Each row is a point on a tangle of strands that fork, close into loops and nearly touch. The rows are in no order.
In the rows, 128 means zero.
Points whose rows are less than 126 apart are linked; no others are. Some points are linked to none.
puvaf: [ 96 124 137 147 165 129 136 133 144 161 194  93 162 116 107 138 112 166
 101 137 111 168  73 105 115 106 160]
zife: [170 128 173  91 153 138 158 148 101 124 165  87 136  66 103 183 111 112
 118 181  85 172  98 120  60 140 123]
Tuke: [169 135 189 104  79 120  68 110 164  83 128 158 116 134 125 152 155  78
 146 152 154 119 157 131  84 109 180]
bir: [ 79 154 128 161 151 139 155 177  87 155 116 100 110 124 153  91 140 142
 129 119  96 160 174 140 166 169 148]
Tabef: [100 118  79 157 133 117 129  53 126 129 102 148 145 158 166 102  96 137
 156  91 160 128  63 136 157 125 107]
vufa: [ 96 144 123 157 155 174 140 180  93 183 145  66 130 122 116 136 109 139
  88 138  68 141 168 131 147 162 154]
vuvot: [ 92 195 194 166 129 134  90  97 134  89 150 117 118 112 116 126 152 108
 199 122 117 147 106  95 118 166 152]
Renun: [123  77 128 123 134  86 148 153 170 150 168 103 156 120 157 147 167 153
  83 103 139 142 124 137 137 116 132]
suf: [ 52 120 152 168 169  90 142 103 169 125 174 133 171 184 173 131 160 157
 132 108 124 148 112 119 107 138 174]
gik: [119 131  87 135 125 138 151  52 140 106 104 155 116 145 144  92 107 132
 169 123 143 114 114 129 130 140  75]
kelev: [108  72 157  84 134  92 138 150  92  93 120 159 160 142 186 152 129 154
 111 130 139 160 147 129  94 127 164]
rana: [134 162 171 171  99 127  92  66 167  83 141 134 121 119 126 138 124 110
 205 139 134 140 102 127 101 165 152]
bal: [104 127 105 144 173 169 139 134 136 178 177  49 145 142 145 132 115 132
 106 151  66 130 127 161 134 136 163]
panog: [138  88 126 117 114 143 147 177 142 116 165 145 121 162  86 115 150 183
  54 105 117 105 202 116 132 105 106]
Sar: [154  82 119  69 165 114 182 157 123 122 115  85 162 138 144 154  95 117
 105 147 126 140 109 143  89 110  71]
gumuv: [ 53 117 112 160 150 125 130  97  63 103  93 161 167 156 174  96 112 164
 161 123 129 156 114 129 135 146 145]
tufuf: [132 130 145 153 116 102 125 137  60 122 106 154 143  98 151 161 139 145
 170 139 115 190 146 139 140 191 165]
Kuzir: [166 103 115 117 136  81 130 175 157 158 116  84 132 107 148 149 114  89
 130  82 175 113  84 141 171 117  99]
Letek: [130  89 118 141 124 102  87  93 218 165 205 136 144 154  95 126 153 181
  77 126 126 119 157 100  96  99 172]
ses: [206 144 143 118  65 128 111  83 157 100  98 159  73 119 115 157 179  95
 155 167 131 106 157 188 139 150 130]
vule: [139 167 178 138  89 105  83 117 111  68  89 185 111 107 126 134 152  84
 188 109 190 137 130 117 122 125 124]
tidut: [ 69 170 170  91 164 192 146 168 121 126 134  90 120 130 106 122 124  84
 122 156 103  98 116 121 109  95 149]
Toko: [ 81 214 178 140 136 142 143 100 174  89 135 139  89 122 112 102 154  94
 192 103 124 122 115 105 142 144 106]
Det: [123  86  52 122 128 153 155  88  84 114  95 156 166 172 150 103  78 179
 104 155 131 119 137 151 104 115 102]
Supon: [154  89  71 123 121 159 160 112 150 137 123  94 109 162 139 131 119 125
 106 156  96  99 143 225 164 150  92]
Ner: [135 167 142 175 106 115  77 111 144 146 140 149 102  99 108 117 158 148
 141 114 130 148 138 104 137 135 167]
Lar: [122  86  89 157 147  77 146 167  93 165  97  99 152 114 168 137  86 158
 113  92 140 173 121 135 178 168 100]
sovir: [114  97 103 128 159 105 188 141 114 166 134  62 150 128 161 144  90 126
 123 116 104 171 123 112 136 168  96]
bul: [ 93 100 137 103 146 154 143 192  95 147 142  90 140 146 138 127 143 130
  70 150  80 126 200 133 118 157 158]
Roru: [157 131 146 153  91  85  67 107 122 120  96 170 120  89 135 160 145 120
 170  82 189 135 120 119 162 136 133]
puleg: [171  77 153  90  97 124 104 119 149 113 141 144 122 139 138 152 157 121
 110 170 145 107 155 163  92 110 174]
Fis: [150 149 119  90 125 136 141 178  64 145  51 124  75 115 117 144 128  90
 153 153 105 117 180 138 170 184  75]
Kudek: [128 102 170 147 143  73 137  89 146  79 141 121 178 134 189 175 141 116
 162  96 165 148  74 156 130 159 128]
ref: [112 131 140 138 127 142 111  92  53  98 104 143 148 116 145 152 113 128
 167 166 108 168 120 145  94 158 185]
pog: [139  74 137 128  91  68 125  68 207 113 144 150 124 166 152 133 148 149
 141 114 182 127 130 119 106 146 132]
luviz: [154 177 151 122 131 150 123 143  58 129 117 173 127  64  71 139 107 146
 158 132 122 166 119  66 107 125 129]
Suzer: [ 75 206 169 172 143 131  95 116 140 127 170 126 140 133 105 135 142 110
 153 136  98 148 110  87 112 130 198]
noz: [202 145 138 134  73 108  86 105 145 123  96 160 100  88 113 168 160 116
 163 125 140 148 127 156 162 143 144]
pomo: [189  79  62 120 106 121 150 109 140 165  98 110 107 129 119 148 109 144
 109 128 110  98 132 208 188 162  73]
funo: [164 147 121 118 121 153 105 159 146 136 121 116  89  98  99 128 129  97
 106 133 120 100 132 139 143  87 127]
gira: [ 96  94 106 125 134 151 148 201 139 149 159 116 151 166 128 112 136 161
  38 121 101  91 200 131 152 117 134]
til: [150 165 127 107  96 167 120  62 157 106 122 148  86 126  64 117 135 114
 150 148 132  99 132  98  70  80 136]
fipu: [112 185 168 174 108 122  50 133 110 137 144 164 133 107  95 127 147 108
 148 123 123 144 118  79 116 108 223]
bekad: [122  86 137 103 115  80 121 175  67 113  87 168 146 142 179 136 140 151
 122 107 183 155 153 125 129 146 129]
sem: [131 147 118 129 130 115 166 161  56 144  75 122 108  91 136 156 119 131
 163 116 112 171 166 125 171 210  81]
Bisen: [132 168 117 175 125 155 107  56 183 145 167 111 109 139 107 120 136 101
 141 149  97  92  97 139 120 119 146]
nop: [170 137 136 101 110 134 122 126 143  98 100 127  86 136 135 163 161  62
 156 172 126  84 132 207 128 131 140]
sarum: [119 178 157 111 115 149 109 181 127 127 114 147  80  97  94 112 145 103
 128 138 112 112 159 122 146 100 156]
tobol: [155  92 104 127 140 108 144 152  42 155  87 113 147  86 154 143 101 157
 132 115 125 173 151 130 168 185  87]
Meti: [122 114 108 120 123 143 175  98 153  85 113 124 108 171 172 128 156 113
 137 149 112 107 138 198 135 156 108]
zagev: [142 169  95 134 127 159 145 167  79 170  89 123  64 106 116 106 129 103
 153 128  98  99 176 160 189 173  93]
fero: [ 78 198 151 161 134 120 138 104 180 139 166 133 105 131  99  84 147 123
 148 108 111 127 115  65 140 122 102]
Gif: [124  95 106 153 111  73 114 137 192 169 166 127 142 149 133 109 149 179
  88  81 160 120 133 131 159 114 124]
Leto: [126 136 149 144 124 129  90 146 170 162 172 109 115 124 106 128 148 119
  96 125 130 116 106 121 119  68 205]
pubut: [116 187 132 178 118 110  83  93 184 151 163 123 112 111 112 108 136 119
 141  99 119 116  90  95 156 126 139]
Nimo: [170  99  60  98 131 159 146 159  96 137  77 121 109 161 103 116  77 106
  74 139 114  92 158 128 155 136  50]
tulom: [ 97 135  90 126 123 152 164  73 152 111 120 135 117 179 158  87 133 128
 141 134 124  76 118 166 137 106 106]
mubab: [163  96  74 158  89 159 109 115 134 136 115 154 122 148 134 111 132 146
  98 135 131  74 159 177 151 108 146]
fugus: [119 156 102 165 137 109 129  96 122 157 122 127 138 100 131 111  87 132
 161 103 151 144  46 127 162 123 100]
piz: [136 125  77 142 145 143 136 113 122 167 103 113 127 104 108  99  92 141
 118 103 154 128  78 118 147 100  67]
vumol: [152  91 147 138 114  75 105  79 175  96 141 157 166 151 172 164 146 128
 157 115 176 154 106 140 105 137 163]
lemi: [161 107 105 118 106 167 120 127 160 132 133 131 104 139  97  92 144 126
  97 130 130  77 132 163 150  75 123]
sof: [121 152 136  83 124 164 134 174  35 118  85 153 135 102 104 118 110 126
 137 144 112 141 131  77  90 101 117]
nekip: [ 99 138  84 142 166 143 115 145 112 171 134  94 150 132 132 108  61 139
  89 101 123 116  87 112 141  89 113]
Rugef: [103 147 132  76 147 184 163 147  80  91  94 134 120 121 126 112 105 123
 127 155 111 125 135  99 113 117  90]
nolib: [167 161 179 137 117 117  92  83 174  95 149 116 119 104 104 165 154  94
 164 146 140 117 109 129  73 128 166]
bogik: [150  75  53 142  84 168 128  69 106 110 125 179 151 163 139 104 112 163
  90 159 119  90 166 176 110 126 131]
Tis: [ 97 146 151 104 127 176 117 157 166 138 169 102 124 154 114 116 156 118
 100 147 113  99 126 111 112  67 173]
lud: [163 135 165  93 117 123 105 154  99  83  61 137 105 119 160 166 152  68
 175 152 155 109 132 199 138 150 139]
zib: [113 123 159 138 100  62  75 133 137 129 129 171 131 129 147 131 144 145
 143  74 190 158 108  92 135 139 152]
Kuget: [ 87 146 139  96 147 150 163 108 157  98 142 142 127 151 107  87 136 124
 114 108 160 108 138  73  90  95  95]
kot: [120 124 151 126 113 111 105 175  71 120 105 153 115  98 142 136 157 128
 138 111 146 169 154 108 145 146 140]
Dapi: [120  98 122  92 122 127 158 120 135  97 133 170 137 151  93  99 123 168
  79 129 156 136 143  84  82  90  88]
Por: [ 98 136 136 182 138  85  78 142 117 156 121 124 160 141 182 125 129 121
 161  84 143 135  85 152 153 128 195]
gesa: [142 160 134 131 155 134 107 160  66 161 123 117 155  68  96 144  89 128
 149 143 115 185  95  80 110 116 150]
Vus: [119 166 124 137 137 182 134 105 166 156 177  78 113 129 107 129 144 111
 119 153  61 115  98 165 141 124 141]
vad: [146  96  58 111 135 176 155 120 104 125  95 134 138 151 128  93  85 147
  91 132 114  90 140 128 120 112  60]
banip: [ 99 187 178  96 135 183 117 173 130  89 134 142 116  99  85 111 153  77
 136 152 120 106 132  77  99  85 145]
neni: [137  93 126 130 103 123 110 109 172 132 162 153 145 162 129 135 163 163
 108 160 118 131 159 134  86 113 180]
kagu: [153  93 130 124  92  90 123 105 157 115 121 177  99 146 113 113 156 156
 124 102 175  98 150 112 126 117 103]
Mol: [100 124 131 122 173 154 176 140 130 141 143  38 154 137 169 152 104 104
 106 143  77 130 116 153 133 154 110]
pip: [124 131 135 121 100 116 115  99 214 131 176 149 116 141  74  98 142 174
  93 125 135 113 178  59 111 119 138]
fatak: [161  93 113 114 158 124 172 161 172 153 165  77 126  87  75 143 116 145
  79 119 126 135 111 102 131 104  55]
Fazus: [150 100 151  84 154 135 182 127  99 112 144 111 153 103 127 169  86 129
 121 170 127 150 100 142  63 131 100]
Rufid: [124  91 141 114 133 134 131 117  74  93 126 152 179 125 179 156 119 147
 129 171 124 158 128 145  71 141 178]
sofe: [ 81 170 140  88 164 153 199 133 116  97 119 132 120 146 129  70 123 122
 142 124 133 117 139  81 114 115  61]
zabom: [136  98 127 131 152  83 130 172 165 166 167  73 144 124 146 140 124 110
  99 104 153 141  80 134 152  98 128]
febu: [129  82 106  83 150 105 161 168 141 138 114  79 148 145 160 144  80  96
 126 102 163 112  86 119 140 110  57]
Logep: [ 70 134 134 153 143 112 151  86 119 113 139 131 151 164 190 113 132 130
 150 121 106 153 123 143 123 141 159]
Kon: [159 128 142 119  87  99 119 110 204  97 132 171  81 137  73 102 171 145
 130 125 143 120 182  99 109 147 108]
logu: [145 172 175 123 159 139 127 145  92 121 178  74 153  55  89 171 104 108
 150 151  98 166  75  86  98 112 149]
nela: [219 110  83 111 128 105 136 149 125 167 105  96  99  95  86 162 104 119
 110 132 126 119 127 177 168 137  52]
monul: [ 89  78  99 118 128 123 157  92  79  99  76 180 165 173 180  85 112 178
 125 114 157 135 132 137 133 128 100]
fid: [ 93 135  90 171 163 136 105 118 112 182 144 104 176 157 146 115  70 136
 112 117 135 108  54 133 113  87 168]
bipi: [133 105 111 118 124 135 147 161 125 126 136 179 122 125  83  77 145 177
  77 100 140 115 172  77 119  84 106]
nerem: [150 162 184 107 130 127 100 156 101  76  97 146 126  87 135 157 143  65
 198 126 145 106 116 146 117 128 138]
pufa: [101 157 103 140 129 165 124 144 102 150 105 133  87 132 132  84 123 131
 126 115 100 112 154 142 195 144 119]
leger: [208 107  86  85 130 143 142 183 110 164  92  99 105 124  86 149  99  92
  88 153 102  84 169 148 163 150  66]
daki: [ 79 119 168 169 141  58  96 124 167 123 172 151 159 161 154 134 152 152
 133 101 153 168 126  78 120 144 176]

How many points has the smallest loop of links through each point below? Write - if it is on no loop.
Fis: 11
noz: 7
bekad: 6
zabom: -

A fork is a point with three links, a tip a point with one. Leave the first point through the second and follow the links. Name the first fork or tip that comes.
febu; Sar: vufa
bipi; Dapi: Gif
nela; pomo: fid
nolib; Tuke: Kudek
fid; nekip: Det
Kudek; vumol: vuvot

Name the points in between on the shortest way along the links from the first point to the second, in order.
mubab; ses: bogik, Det, monul, gumuv, Logep, suf, daki, zib, Roru, noz
fid; lud: nekip, piz, fugus, Tabef, gik, tulom, Meti, Supon, pomo, nela, leger, Nimo, vad, Det, monul, gumuv, Logep, suf, daki, zib, Roru, vule, nerem
Fazus; vuvot: zife, logu, gesa, luviz, sof, Rugef, sofe, Kuget, Dapi, bipi, panog, gira, bul, vufa, bal, Vus, Bisen, pubut, fero, Toko
kagu; pufa: Kon, pip, Letek, neni, puleg, Tuke, nolib, rana, vuvot, Toko, fero, pubut, Bisen, Vus, bal, vufa, bir
Logep; Tis: gumuv, monul, Det, bogik, mubab, lemi, funo, sarum, banip, tidut
Gif; sof: Renun, zabom, Kuzir, febu, Sar, Fazus, zife, logu, gesa, luviz
